Each row is a point on a landscape with many valleys, with its height.
A ball rolls from a point to the lowest of its 2 nearest points, and stops where none of them is lower. Distance is the straight distance between rows; heights are no part of it.
(1150) (h 469): [118 121 117 151 105  99 121 102 116  87 140 126  86 131  94 152 153 116
 184 142 173 150 122 111 109 162 101  52  56 153 165 148 170 144]
(363) (h 672): [142  75 102 119  96 145 164 122 152 144 132 142 141 122 136 126 160 164
 146 122 118 130 116 118  80 165 109 140 162  88 115 146  94 111]
(156) (h 253): [166 127 111  95 141  93  99 149  97 138  83 168 151 146 115 119 109  93
  98 107 160 122 129 115 191 128 144 148  99 175 172 101 134 137]
(1644) (h 740): [136 143 166 126 136  75  68 137 129  93 147 142 136 151 132 161 110 124
  62 136 122  52 126 125 150 151 110 118 180 132 156 111 155 141]
(591) (h 498): [ 84 104 116 122  84 168 151 135  79 118 129 109 144 118  96  74 160 100
 201 125 122 171 131 136 171 120 114 138 111 120  93 108 166 109]
(1011) (h 381): [ 88 119  84  78 121  91  99 161 124 113  84  95 151  97 107 108 115  69
 149 133 104 100  81  96 148 158  81  99 161  76  98 150 119  92]
(347) (h 611): [112 113 152 115 122 124 160 116 131  99 156 116 159 175 121  99 146  36
 171 139 147 109 127 137 163 111 131  73 102 158 131 106 167 133]
(1708) (h 344): [ 85 151  68 145 177 136 101 141 139 160  94  59 143  93 145 120  92 151
 141 138 105 114 133 152 155 195  94 151 148  84  98 121 114 104]
(935) (h 387): [113 148 136 155 105 120 104 122 142 129 156 138 137 125 122 181 151 207
  89 159 111  94 119 105  97 136 100 102 144 113 157 177 136 138]
(733) (h 527): [139 165 111 168  95 151 143  95 117 219 175  88 153 142 134 143 155 200
 124 159 174 167 163 155 164 117 106 113 141 139 123 156 136 121]
(1371) (h 325): [ 69 131 106 141 134 125 143  90 144  69 144 116 113 181 139 140 122 110
 135 154 104  77  96 138 125 159 100 121 148 113 144 121 127 144]
(389) (h 544): [ 95 144 151 118  89  97 127 131 124  80 124 168  96 174 114  85  64 142
  95 114 134 103 117 148 164 114 145 132 164 138 147  83 134 149]
(1581) (h 332): [177 147 173 129 157 157  95 140 122 148 160 145 146 102 117 181 192 163
  89 148 128 113 147 113 105  96 131 130  85 167 146 153 155 148]
(88) (h 285): [111 123 161 138 126 166 166 113 118 158 144 176 174 177 109 153 196 147
 140 138 148 112 146 142 191  95 106 122  81 156 191 139 142 168]
(208) (h 294): [119 111  98 132 127 104 146 118 170 112  90 162  97 174 150 113  64 164
 100 105 112 109  97 147 115 160 132 188 175 116 159 107  53 137]
(730) (h 424): [137 149 118 165  96 120 128 100 136 182 150  93  98  73 127  98 108 155
 157 112 176 198 156 184 127 146 135 140  84 110 118 114 130 122]
(1640) (h 365): [168 147 178 131 155  98  84 158 171 167 115 136 177  71 148 170 131 117
  84 130 150 100 179  96 101 104 124 116 116 132 161 135 124 125]
(746) (h 212): [139 156 126 116 167 109  71 154 111 153  85 140 157 120 114 147 115 121
  89 131 139  89 126 114 176 135 125 124 106 173 183 130 134 141]
(1863) (h 337): [104 121 154 134 132 147 125 140 188 199  88 128 125  38 166 152 136 163
 123 129  98 167 142 109  50 107 113 100  98  93 114 176  72 114]
(454) (h 679): [109 120 127 136  72 118 215  88 150 162 167  79 152 169 139  92 124  70
 180  93 140 173 106 123 132 122 136  84 156 113  71 133 122 103]
(534) (h 455): [151  76 133 125  79 159 198 113 101 130 136 160 121 145 120  78 159 148
 183  89 134 204 144 150 122 122 143 179 114 122 100  90 113 102]
(334) (h 655): [169 134 134 132 201 111  98 141 150 141 111 120 107  95 154 126 113  70
 143 107 160 169 143 125 113 112 174 129  49 151 136 113 119 130]
(1409) (h 507): [168 138 113 137 117 108 119 144 130 134 149  83 109 103 148 119 119 125
 132 127 145 142 137 142 100 148 137 128 150 122 114 126 136  97]
(555) (h 404): [120 136 130 172  76 117 155  88 156 206 149 134 119 114 132 113 115 164
 151 114 159 195 140 160 112 149  96 109  97 117 131 137 125 113]
(257) (h 728): [157 116 129 105 105 175 152 115  55  68 179 109 108 151 118 135 199  97
 154 148 103 145 113 107 110  85 147 106 125 163  74 153 172 114]
(151) (h 342): [137 126 127 118 167 106  99 148 123 118  40 157  87 115 129  96  45 160
 107  79 125 147 105 153 129 154 158 201 128 122 137  90  75 125]
(1180) (h 174): [ 73 175 124 142  67 138 104 146 105 133 122  88 142  73 102  85  41 115
 131 113 144 130 127 156 176 119 131 130 164 100  95  90 147 112]
(1650) (h 694): [ 76 106 175 138 194 176 197 111 191 180 106 131 186 147 178 128 135 113
 156 111  72 113 158 163 127 116 102 149 135  93 127  97 119 145]
(505) (h 206): [123 147  96 140  83 101 121 107 146 149 130 106 146 113 111 125 122 112
 168 133 174 154 127 119 144 127  97  82 122 130 134 149 136 118]
(583) (h 585): [146 116 116 118 164 149 135 101 111  88 164 123 101 172 136 129 130 135
  99 136  99  88 134 147 138 122 163 167 164 165 124 109 131 142]
(308) (h 128): [102 162 140 140 160 104 132 107 175 132 138  72 126 117 146 137 110  70
 136 129 111 118 111 119  98  80 136  74 126 134 103 156 114 135]
(442) (h 642): [159 121 132 125 182  78  89 157 150 105 111  91  95  97 148 133  93  32
 146  96 145 129 115 112 106 152 149 108  66 136 136 120 131 119]
(1098) (h 358): [190 149 144 122 125 131 102 115  92 116 176 149 126 151  98 179 181 173
  85 165 151 122 137 116 128 100 142 116 128 172 144 161 156 146]
(540) (h 360): [112 118 123 134 137 144 180 106 155 143 127 102 129 139 142 101 136 112
 172 106 113 162 116 143 107 120 138 145 122 107 111 112 113 113]
(1360) (h 580): [ 97 103 121  89 113 179 142 135  88 134 112 166 174 173  92 117 181  82
 153 133 128 110 131 106 222  89 111 121  86 160 137 142 164 159]
(828) (h 651): [164 133 102 100 168 127 117 147 136 162  82 145 177  86 135 151 140 121
 114 124 128 132 149  91 132 122 105 144 133 101 132 148 107 107]
(580) (h 557): [104 179 117 122  75 112 110 130  74  69 188 106  96 126  93 135 105 126
 118 161 115  87 115 122 139 102 119  66 165 145 107 140 172 138]
(1185) (h 386): [147 116 162 131 138 102  98 131 145 103 131 156  76 105 138 139 113 171
 103 116 121 129 107 105  70 145 143 134 110 125 159 141 107 140]
(1608) (h 660): [194  90 105 111 136 132  89 150 148 150 108 132 145  87 159 164 170 179
 104 129 147 135 149 101  59 185 124 146 149  86 125 148 116  84]
(1050) (h 696): [158 106  68 104 119 159 164  88  93  83 130 119  79 179 108 120 165 164
 138 143 102 151  90 110  90 126 166 160 155 152  96 144  90 126]
(1020) (h 627): [150 156 152 118 175 134 101 171 141 148 108 136 150  76 155 149 107 157
  59 117  83  89 146 104 109 104 150 163 186 123  98 125 101 126]
(259) (h 228): [ 86 124 134 129 205 102 125 141 162 100  40 139  92 128 161 131  65 135
 112  99  66 100  96 136 136 167 115 179 158  93 136 115  68 140]
(559) (h 683): [217 151 119 111 150 121  64 212  78 143 144  95 153  84 145 168 145  99
  82 129 148  94 172 125 126 131 143 144 127 142 101 126 185 104]
(514) (h 286): [136  95 134 139 130 195 158 133  92 133 161 134 175 216 144 128 209 120
 150 146 153 112 175 170 188 142 117 152 113 139 121 110 166 126]
(1583) (h 667): [111 154 126 139 159 157 159 101 114 142 174  88 128 182 126 135 146  95
 112 142 114 133 132 158 171  76 147 120 131 169 120 118 148 157]
(1659) (h 623): [112 112 103 135 132 145 112 156  93 107 115  90 162 150 132 127 136  72
 156 121 157 108 158 173 209 192 109 152  91 143 139  76 190 113]
(104) (h 353): [119 134 129 167 120 137 133 123 199 203 115 129 144  63 168 148 125 193
  91 133 109 154 146 123  58 112 127 129 138  97 124 166  81 129]
(1890) (h 297): [134 143 125 130 192 105  99 177 139 163  48  86 151  31 157 134  84  81
 131 111 122 138 168  97 123 132 114 123 108  96  94 139 108 105]
(1127) (h 296): [143 104  99 100 148 132 113 145  97 118  78 150 138 131 125  98 122  87
 144  90 152 148 125 140 173 147 134 147  86 155 147 106 134 114]
(366) (h 302): [ 74 118 123 164 125 119 148  89 179 100 153 151 117 213 130 145 111 170
 129 151 108  78  93 147 106 157  85 134 165 116 166 128 120 152]
(248) (h 563): [204 108 150 129 142 119 102 145 115 108 164 152 134 155 147 148 150  88
 105 126 179 117 163 119 119 144 145 119 103 161 149 104 178 117]
(47) (h 315): [130 146  91 131 196 131 117 171 156 174  58  69 181  61 167 133  97  94
 145 117 113 132 159 130 146 161  91 143 144  82  91 126 111  94]
(153) (h 533): [162 118 151 130 162  64  81 143 111  81 102 156  71 133 129 141  96  96
 105 102 157 122 112 120 111 160 160 121  74 164 185  97 131 132]
(728) (h 716): [ 98 104 124 104  81 154 171 112  61  58 168 130 109 159  98 116 157 115
 166 149  83 124 102 124 146 104 141 121 164 138  92 127 166 129]
(1662) (h 318): [ 83 120 103 170 102 132 175  99 169 130 118 157  90 174 134 126  76 194
 117 124 108 123  92 142 100 147 111 164 158 123 165 119  78 142]
(919) (h 384): [ 72 146 168 168 100 136 157 109 155 196 143 140 136 107 116 102 107 183
 146 118 156 182 154 163 137 105 111 122  80 129 167 112 126 131]
(1456) (h 701): [154 154 118 115 190 129  81 161 112 119 135  90 123  86 140 169 148  96
  93 158 111  79 129 105 130  92 142 119 141 149  82 159 158 133]
(1198) (h 724): [174 148 100 100 169  96  54 139  65  89 126 112  84 113 117 165 121 141
  48 144  90  88  89 104 118 122 151 142 171 160 119 144 131 134]
(762) (h 662): [125 114  99 106 109 147 146 138 152 174  91 158 188 121 128 113 148 140
 150 124 130 135 134 109 133 143 104 156 156  92 135 123 109 110]
(1562) (h 583): [145 137 122 139 101 113 155  98 121  77 175 132  90 175 126 142 122 140
  87 148 108  99  87 110  96 122 153 102 186 144 111 150 108 152]
(284) (h 439): [120 111 142 114  79 130 161 131 156 144  92 176 125  71 114 106 125 177
 132 103 111 160 116  87  78  80 135 133 136 104 127 154  59 134]
(1205) (h 705): [ 41 105 145 122  61 152 163 115 103  50 163 147 139 171 100 105 137 117
 178 149  85  96  99 124 152 125 100  95 165 104 109 118 178 142]
(481) (h 697): [ 89  94 146 128  69 126 158 137 110  56 148 161 133 174 121  93 120 116
 184 133 124 112 119 121 145 161  99  92 168 107 114  82 176 125]
(1690) (h 529): [117 151 137 108  89  85 104 155 105  74 122 130 105 124 110  92  67  88
 107 107 132 111  86 121 148 137 157 118 174 129 120 114 135 119]
(1807) (h 733): [167 131 143 105 144  87  72 138  85  80 150 149  94 142 125 160 120 131
  45 130 117  66 103 119 127 141 144 136 184 154 139 118 148 134]
(1323) (h 685): [104 101 139 138  83  99 199  88 184 106 155 127 108 164 144  92  94  78
 166 113 133 150 106 120 109 130 122  78 150  98  99 134 107 132]
(3) (h 463): [162 101  87 117 116 124 105 103  90  84 167  98  71 143 124 160 170 150
 146 159 131 142 121 114  71 177 127 110 115 133 117 162 143 107]
(725) (h 712): [183 142  88  88 193 117  77 120  92 106 131 111 129 129 116 172 165 113
  68 145  89  81  97  77 123  89 145 132 157 175 102 169 140 140]
(4) (h 521): [151 120 128 124  82 123 142 101  74 102 147 174  95 152  79  99 163 131
 174 133 186 185 123 109 148 110 127  89  59 173 140 132 166 136]
(1268) (h 484): [145 135 140 129  73 144 150 104 113 186 150 141 130  92 104 137 166 216
 137 141 159 190 143 120  99  88 121 114 103 131 120 168 117 120]
(1638) (h 664): [122 119 113 136 155 131 153 132 162 166 129  62 177 144 160 100 131  28
 191 125 142 151 153 154 149 143 120 113 127 107  81 106 138  91]
(391) (h 246): [ 98 133  87 126 111 133 122 105 113 137 113 129 141 152 102 120 144 146
 172 148 153 130 125 126 175 136  95 117 109 125 154 149 134 131]
(1433) (h 584): [123 155 124 120  93 156 111 132  98 125 151  99 158  88  86 176 191 164
 126 169  79 121 113  85 124  89 108  92 164 113  95 198 156 129]
(353) (h 366): [ 78 116 112 109 102 118 106 154 130  84 135 102 166 127 122 136 137  67
 172 143  98  69  97 102 133 176  69  90 177  71 103 139 150 104]
(1166) (h 652): [161  95  94 107 134 135 107 158 142 180  87 135 153  72 144 180 176 200
 125 138 111 134 144 103  93 184  78 160 146  75 134 167 115  92]
(535) (h 593): [ 75 110 128 155 130 131 133 112 136  93 132 119  77 159 136 105  94 138
 161 116 134 142 137 182 135 184 129 168 111 107 145  72 136 124]
(1535) (h 596): [163 126 127 146 194 149 136 108 149 191 112 138 158 178 153 142 156 105
 130 121 186 140 171 154 175 123 129 152  58 167 181 108 120 149]
(702) (h 618): [151 144 142 119 178 109 105 159 110 124  93 130  99 106 146 126  77 169
  45 100  77  98 123 133 110 118 159 183 192 124 103 111  82 131]
(1341) (h 518): [163 140 123 130  91  90 124 151 143  92 143 121 112 110 140 109  85  86
 116 113 158 120 122 115 119 141 143 109 173 105  89 108 136 105]
(1661) (h 247): [123  97 153 135 116 197 149 139  80 142 145 176 158 205 118 130 203 164
 150 146 150 109 153 167 197 127 102 146  73 156 175 107 169 152]
(488) (h 155): [140 146 138 153 151  81 133  90 185 134 152  91  79 126 149 133 105  76
 140 137 152 150  96 117  86 113 157  75 110 130 127 155  94 134]
(769) (h 641): [162 141 122 120 146 151 101 156 144 201  95 149 196  71 152 173 155 185
  90 146 113 120 170  94 103 126 105 142 146 100 122 160 105 118]
(692) (h 408): [178 107 172 121 114 116 141 141 166 158 126 191 128  85 150 113 120 170
  96  90 151 152 165 112  71 118 167 158 137 115 133 108  83 125]
(1751) (h 364): [ 59 152 182 178  90 136 156 102 163 162 160 169 127 140 120 137 104 207
 129 126 129 144 125 164 121 100 100 116 103 122 176 119 133 167]
(1844) (h 528): [ 77 110  79  99 116 179 129 132  52 107  91  99 140 141  97  87 133  81
 174 127 115 168 119 154 200 129 149 142 101 146  93 126 162 130]
(497) (h 612): [140 140 167 122 152 205 153 153 105 156 133 114 177  89 129 145 211 154
 124 133  91 129 168 142 147  70 114 146 110 110  99 146 155 143]
(1629) (h 663): [135 154 107 130  97  97 129 107 166 191  97 181 177 146 111 117 105 134
 127 141 182 141 138 115 174 107 112 128 131 135 178 134  95 126]
(256) (h 324): [131 103 120 116 112 154 128 137 127 113 156 137 195 158 111 151 180 127
 144 149 134  81 145 116 157 156  92 120 161  98 138 111 166 108]
(588) (h 594): [131 110 127 144 112 112 150  79 117  78 167 116  40 151 134 118 117 131
 155 136 145 170 136 151  74 155 159 108  86 137 131 120 118 133]
(525) (h 348): [ 79 100 101 103 146 125 121 124 127  49 131 101 120 160 137 125 141  66
 148 144  65  59  93 110 135 159 106 119 179 112 100 130 144 119]
(1705) (h 566): [119  87 140 128  98 125 177  95 136  67 137 173  68 207 119  74  89 116
 150 104 141 144 101 146 123 154 156 137 126 137 130  87 115 130]
(806) (h 437): [174  78 137 146  72 133 167 115 131 126 141 163  87 118 159  89 144 175
 153  88 165 195 159 165  75 169 150 175 118 122 110  94 112 106]
(856) (h 673): [168 155 147 138 177 151 129 145 116 175 121 109 126  74 128 129 129 115
 129 110 151 180 166 140 132  66 166 146  68 165 110 124 135 136]
(509) (h 170): [116 164 121 132 146 103  89 136 142 139 110 125 156  99 106 138 123  97
 140 142 148 120 119 106 139 101 118  83  92 147 152 155 123 131]
(1001) (h 385): [163 139 117 103 131 159 124  98  76 123 162 137 129 157  97 150 175 131
  92 157 125 121 120 110 147  71 165 119 140 189 109 160 149 148]
(1441) (h 598): [163 128 166 126 175 127 135 122 144  98 153 124 111 151 165 120 136 140
  75 121  98  92 157 143 107 109 170 188 167 152 111  89 114 144]
(1403) (h 684): [117 117 125 151 174 141 170  94 227 203 135 106 188 172 185 151 144 129
 125 138 106 109 139 129 105 139 105 125 176  98 141 134  87 129]
(357) (h 595): [102 130 144 152  74 140 201  84 106  73 174 136  93 187  96 127 134 182
 105 138  86 113  84 129  96  97 142 107 186 152 105 127 118 169]
(42) (h 403): [172 136 135 133 109 101 139 143 132  76 111 125  48  92 126  85  70 127
 110  82 128 155  96 129  85 131 187 177 149 130  91  99  63 130]
(1677) (h 460): [117 137 138 124  62 152 174 120 113 147 151 146 121  96  84 119 143 204
 121 124 105 173 107 112  86  60 132 120 132 117 107 168 102 148]
(968) (h 674): [227 140 130 103 135  96  75 197 138 145 152 112 162  76 154 163 140 107
  85 125 148 102 160 106  82 142 143 125 176 109 102 141 140  86]
(1368) (h 715): [149 128  83 132 136 163 162  93 107 142 122 106 113 164 113 146 168 199
 121 149 106 148 102 132  96  98 138 169 144 137 115 159  95 140]
(1741) (h 368): [109 122 137 158  96 144 138 133 178 180 131 161 147  73 142 167 128 219
  84 134 102 106 119 127  64 137 108 109 160  93 143 182 108 135]
(1724) (h 640): [ 99 119  65 125 170 141 108 158 101 124 106  44 148 137 134 127 104  21
 164 124 129 116 149 162 190 175 130 123  95 137  87  97 180 117]
(245) (h 558): [ 87 145 162 131 107 141 112 125  95  81 151 173 131 147 102 109 109 147
  96 136 123  96 140 139 160  95 136 126 134 152 151 103 171 164]
(340) (h 393): [135 151 155 104 142 116  79 155 120 152  75 140 123  13 109 140 120 169
  99 123 103 156 142  77  85  90 131 129  69 125 122 158  96 128]
(1538) (h 307): [136 101 149 109 100 189 151 145  95 129 154 157 199 183 119 129 190 119
 140 140 130  96 166 144 183 122 112 146 156 116 120 102 181 119]
(862) (h 375): [135 127 133 120 120 106 110 144  97  77  94 159  64 132 123  68  57 144
  88  86 140 148  99 151 134 158 176 194 138 131 136  77  88 121]
(1061) (h 608): [149 126 182 124 182  94  93 168 144  88 120 145 117 124 161 126  86 122
  54  95  89  75 140 151 132 126 151 193 182 140 136  80 129 131]
(573) (h 543): [100 155 157 122  68 108 105 162  89  54 160 131  98  85  99 122  80 127
 118 130 108  98 111 117 111 117 127  85 167 111  90 126 154 131]
(200) (h 303): [ 99 137 102 122 151 114  95 142 116 140  66 122 111 100 116  90  44 122
 132 100 142 145 114 164 170 168 149 167 145 110 126  84 103 112]
(1852) (h 578): [ 95  98 144 143 110 118 161  94 115  50 141 140  37 170 123  91  87 146
 148 109 109 146 127 163 103 179 136 150 116 122 141  85 117 141]
(1102) (h 689): [105 111 151 145 187 139 201 104 210 176 104 138 183 165 173 131 120 133
 112 113  92  99 147 147 111 106 131 154 176 108 127 114  73 143]
(748) (h 609): [124 147 148 138 117 153 171  71 117 120 182 141 107 183 106 160 144 212
  80 148  89 113 119 134 108  72 159 143 172 172 138 148 115 167]
(1624) (h 647): [158 153  99 131 112 123 128  98 116 202 123 176 152 165 101 110 125 177
 124 155 192 159 133 124 187  89 116 163 104 150 171 146  96 139]
(1349) (h 145): [ 73 190 124 130 108 109 102 176 131 131 124  89 144 110 117  90  42  74
 112 131 120  82 124 160 188 117 136 119 194 107 100  89 146 117]
(602) (h 744): [138 105 101 112 155 201 160 115  41  98 168  79  97 179 124 134 207 114
 143 156  87 155 131 149 142 113 160 137 103 161  92 141 161 134]
(581) (h 316): [ 87 134 172 135 137 147 119 156 154 165  82 122 164  33 136 141 144 138
 145 128 108 140 147  98  97 119  91 104  78  92 130 150 114 123]
(1453) (h 671): [107 140 108 142 128  84 136 101 201 173  99 143 154 141 132 107  59 103
 127 121 163 134 122 113 143 118 126 113 141 109 162 122  69 131]
(1632) (h 634): [140 153 124 129 137 155 118 163 149 166 119 128 176  73 154 154 136 189
  66 132  90  91 151  96  78  95 109 148 198  94  93 155  89 132]
(1017) (h 333): [132 113 102 134 127 122 132 122 126 129 119 112 123 140 129  91 123  87
 171 109 160 176 131 149 149 151 149 135  80 127 120 110 131 110]
(1094) (h 559): [ 97 120 112  92 114 194 124 151  60 102 113 134 143 134  92 105 159  91
 137 135 112 136 124 126 210  91 143 135  82 167 121 135 187 147]
(77) (h 682): [160 102  88  99 120 132 145 116 131  94 118 133 119 148 131 124 161 128
 136 128 109 129  99 102  81 141 137 147 168 105 111 156 102 112]
(792) (h 621): [106 146 159 121 140 189 160  99  65  97 181 131  92 158  96 145 163 166
  85 142  69 113 122 156 141  50 158 159 143 188 112 133 144 168]
(474) (h 405): [ 86 118  76 104 131 144 117 141 112 119  75  92 126 103 100 121 132 140
 161 131  87 127  77 113 134 161  85 135 128  88 115 152 122 105]
(159) (h 670): [153 138 131 134 101 121 167 126 179 206 158  80 194 110 162 100 136  60
 170 118 164 173 158 150 134 114 135 106 140 107  86 129 135  97]
(603) (h 577): [186 110 144 140 155 146 134 124 131 140 160 144 156 156 153 149 181  99
 132 135 184 124 166 145 158 132 139 122  74 160 163 113 155 136]
(971) (h 690): [ 83  99 135 161  53 105 184 121 145  81 168 151 107 163 132  75  82  94
 175 127 144 139 112 135 127 169  97  70 169 101  99  94 144 129]
(31) (h 438): [141 115 118 116 121 100  96 122  99  85 136 117  96 115  95 166 171 144
 143 157 124 111  97  90  90 165  97  87 117 129 140 176 168 117]
(942) (h 295): [107 143 163 144 140 116  89 166 185 137 104  79 127  45 154 150 120  94
 138 132 125 122 146 103  76 148 104  89 108  78 115 157 111 112]
(995) (h 675): [143 105 157 130  84 124 203 100 178 190 171 110 179 141 156 105 171  92
 168 100 156 179 140 135 106 128 123  77 153 104  89 133 129  96]
(845) (h 123): [ 88 188 144 124 112 106 101 168 145 129 151  95 141  97 116 121  70  67
 111 137 109  71 122 132 149  88 139  84 179 121  91 126 146 140]
(98) (h 610): [ 93  92 116 149 146 145 124 142 114  82 136 116 114 164 152 118 120 113
 163 119 142 116 157 180 154 232 108 172 107 117 147  72 177 107]
(1170) (h 256): [ 91 120 136 133 200 107 113 142 169 108  55 112  95  92 156 133  78 111
 141 113  95 105 105 111 105 160 115 137 127  99 117 134  76 122]
(590) (h 698): [109 150 102 130 122 160 133 119 106 140 125 131 144 147 120 122 133 212
 104 136 103 131 125 143 137 109 129 159 152 128 133 125 118 141]
(1854) (h 747): [125 131 171 114 102  92  80 182  90  96 120 151 165 151 125 119 115 108
  83 115 149  60 132 135 185 168 111 125 160 136 167  80 186 133]
(618) (h 372): [ 68 137  90 131 149 139 113 150 145 141  82 107 130  80 127 127 103 165
 142 127  92 126 113 127 121 167  76 162 146  70 130 134 100 114]
(1673) (h 421): [194  82 136 112  85 122 151 121 143 153 116 188 139 108 130 100 134 152
 132 106 168 180 153 131  84 119 143 168 122 126 139 108  93 103]
(999) (h 678): [103 131 137 161 141  93 167 102 239 181 132 122 169 153 175 139 103  86
 137 121 149 116 131 125 103 141 119  91 139 102 162 148  82 131]
(654) (h 491): [134 119 132 156 121  71 105  91 144 101 133 148  74 153 116 159 132 147
 162 153 186 141 127 113  84 181 100  86  71 145 192 137 146 144]
(39) (h 345): [ 87 125 191 175 109 130 152 101 163 126 152 191 105 166 135 146  91 211
 111 124 120 117 130 159  92 116 121 149 109 139 186 106 113 164]
(1795) (h 407): [150 135 137 141  96 102 130 128 130  90 142 134  35  80 125 101  82 169
  94 111 139 157 114 117  67 144 160 127 145 126 102 134  96 137]
(913) (h 619): [127  97 138  96 166 117 151 117 160  96 122 135 134 165 144 109 135  12
 161 119 118 119 115 109 135 109 141 100  98 146 137 112 126 122]
(1560) (h 654): [110 128 114 125 195 147 131 165 143 134  92  71 155 110 147 113 105  16
 180 112 129 120 147 148 162 131 127 113  87 126 104  97 157 121]
(1846) (h 631): [160 120 124 118 188  85 117 121 158  83 121  96  87 136 143 128 108  13
 154 130 126 118  83  98 120 143 151  97 100 138 109 127 120 123]
(1437) (h 622): [140 137  84 137 176 147 121 109 125 191  87 156 157 191 136 134 139 155
 124 144 167 144 143 139 205 123 112 167  83 162 183 142 100 143]
(823) (h 262): [ 98 105 103 123 189 110 113 128 165 105  89 138 105 167 144 135  86 141
 124 119  95  94  86 136 125 184 101 193 149 109 164 102  90 123]
(846) (h 351): [173 128 172 136 168 128 114 146 149 142 139 123 154  83 150 162 176 113
 112 138 118 119 159 113  81 101 150 115 105 131 130 147 137 140]
(1052) (h 550): [194 109 143 104 160  89  97 144 115  80 141 154 102 141 144 123 125  70
 103 105 163 111 125 121 114 146 174 134 106 164 147  92 139 120]
(1696) (h 488): [145 115  87 134 114 127 110 107 131 140 153  65 104  97 146 147 166 141
 155 150 147 158 130 129  85 172 114 102 112 109 115 159 146 102]
(1754) (h 367): [113 108 167 145 131 112 126 114 172 119 108 182  99 142 129 129  95 173
 122 112 140 123 118 121  79 118 127 146 100 126 184 116  85 151]
(339) (h 461): [153 142 130 103 149 135 110 138  74 108 108 160 111 126  99 126 137 113
  95 112 128 147 112 108 171  53 176 131  66 195 134 136 139 165]
(1181) (h 646): [131 144 110 142 134 143 155  83 106 164 158 130 114 217 127 140 153 156
 126 146 149 167 134 157 187  91 132 125 108 178 144 133 125 154]
(662) (h 279): [104 112 161 149 142  99 108 139 194 126  99 114  97  75 156 124 103 100
 158 115 125 134 122 112  83 160 128 107  92  82 132 144  85 119]
(1539) (h 599): [113  99 138 111  97 144 153 113  96 130 138 148 159 187 103 101 171  70
 180 133 148 145 123 134 192 101 121 102  82 150 141 131 162 124]
(205) (h 607): [140 115 136 163 136 114 161  62 135 127 172 130  56 182 148 139 140 168
 146 147 145 161 143 162  68 147 144 131  89 142 160 116 119 145]
(1085) (h 691): [184 186  84 127 162 141  81 192  93 155 154  68 155 105 134 168 147  90
  93 161 125  91 174 136 158 106 143 129 120 170  78 147 185 120]
(32) (h 681): [ 94 147  90 131 143 160 145 117 105 144 138  96 140 161 113 114 136 124
 127 142 100 138 129 155 174 104 147 145 151 144 100 125 127 132]
(572) (h 492): [169 118 166  99 118 139 141 128  95 123 142 190 127 135  93 124 170 120
 134 121 155 161 128 105 159  69 155 111  56 175 165 144 147 148]
(715) (h 571): [124 149 155 126 118 124 126 110 119  86 167 145 111 137 131 141 117 124
 117 142 115 100 115 129 118  95 156 120 141 153 137 125 138 153]
(816) (h 97): [ 72 188 112 153 151 130 125 141 165 151 147  45 154 112 142 139  92  56
 126 154  94  89 119 130 140  98 119  80 167 111  88 140 149 130]
(91) (h 668): [215 108 125  97 108 105 105 160 172 170 121 140 150  67 151 150 135 136
  94 126 152 132 145 100  71 153 146 132 174  78 108 142 106  84]
(295) (h 499): [129 100 101 131 100 122 113 130  75  89 118 140 101 149  98 131 157  98
 190 117 172 153 112 119 147 158 114  97  26 175 165 123 174 118]
(1178) (h 422): [148 143  88  99 119 142 129  98  83 108 128 147  97 174  89 109 127 126
 111 137 118 154 100 122 162  73 183 139 103 193 132 139 130 148]
(1350) (h 402): [153 142 147 132 138 107  81 129 144 132 161 115 116 103 134 192 146 156
  89 157 123  80 130  93  91 134 124  97 159 116 142 178 133 135]
(137) (h 415): [127 134 127 110 130 134 117 143 109 156  82 153 115  49 110 109 111 162
 138 107 115 174 124 101 108  95 126 150  90 112 121 144  94 112]
(1889) (h 287): [ 95 121 145 120 137 148 153 114 142 149 132 152 171 156 119 148 166 133
 148 140 111 121 129 129 150 100  97 121 104 124 163 142 135 148]
(209) (h 513): [141 127 118 134 161  62  89 117 142 121  97 129  89 119 133 140  99 113
 145 110 176 133 108 122 116 198 115 103  68 159 186 134 120 123]
(265) (h 597): [126 142 136 110 128 179 106 142 106 136 147 124 192 118  96 151 204 142
 126 170  90  86 138 111 165  78 101 125 141 116 121 159 168 145]
(434) (h 556): [120 117 121 132  92  88 166  97 134  67 149 166  63 210 131  89  68 115
 108 120 145 109 108 125 133 161 142 127 183 142 130  90 107 139]
(533) (h 624): [113 116 119 144 131 146 195  58 134 143 172 115  90 228 131 128 144 162
 147 141 137 164 126 160 128 131 128 149 127 149 148 124 111 141]
(633) (h 446): [104 147 126 162 118 143 127 138 146 169 113  97 120  57 144  86  76 159
 142  96 132 170 148 170 133 152 132 160 121  86 100  96 113 108]
(438) (h 207): [ 58 140 127 123  87 131  98 152  99 145  71 116 162  80  91  79  67 118
 150 104 137 124 133 162 202 151 103 129 126  99 125  85 154 112]
(374) (h 570): [109 180 100 129  87 129 114 123 110 116 171  80 133 107 102 155 129 122
 115 172  97 109 100 113 120  89 112  62 185 119  91 171 160 129]
(495) (h 394): [171 134 181  95 140 111  99 177 118 145  90 187 145  60 133 126 105 156
  75  90 121 143 148  92 107  98 161 169 134 120 153 104  99 124]
(270) (h 257): [ 78 158  83 126 141 147  88 138  85 144  57 100 130 106  94  96  74 145
 138 125 148 162 124 175 209 162 131 163 110 127 137  93 137 130]
(1572) (h 378): [150 141 184 120 133  97  69 171 124 143  87 166 147  39 118 151 116 155
  96 116 135 123 148  76  90 112 129 113 100 128 154 139 109 134]
(699) (h 476): [124  80 148 109  90 170 174 134 101 131 126 151 163 118 122  83 198 121
 200  92 132 176 143 149 131 141 112 146  89 101 100 109 153  98]
(1474) (h 509): [128 148 131 165  78 146 124  99 130 219 168 138 160 123 126 162 176 223
 117 164 174 155 159 138 136 114  86  98 121 108 141 184 142 128]
(849) (h 418): [152 111 114 106 136  97  79 145 125 101 120 109 138 101 120 169 165 118
 109 151 109  87  93  81  88 170  95  96 159 102 137 182 140 115]

For each start below, name the point where the ball stops.
(42): (816)
(633): (816)
(580): (259)
(1350): (259)
(474): (259)
(1650): (1150)
(1102): (1150)
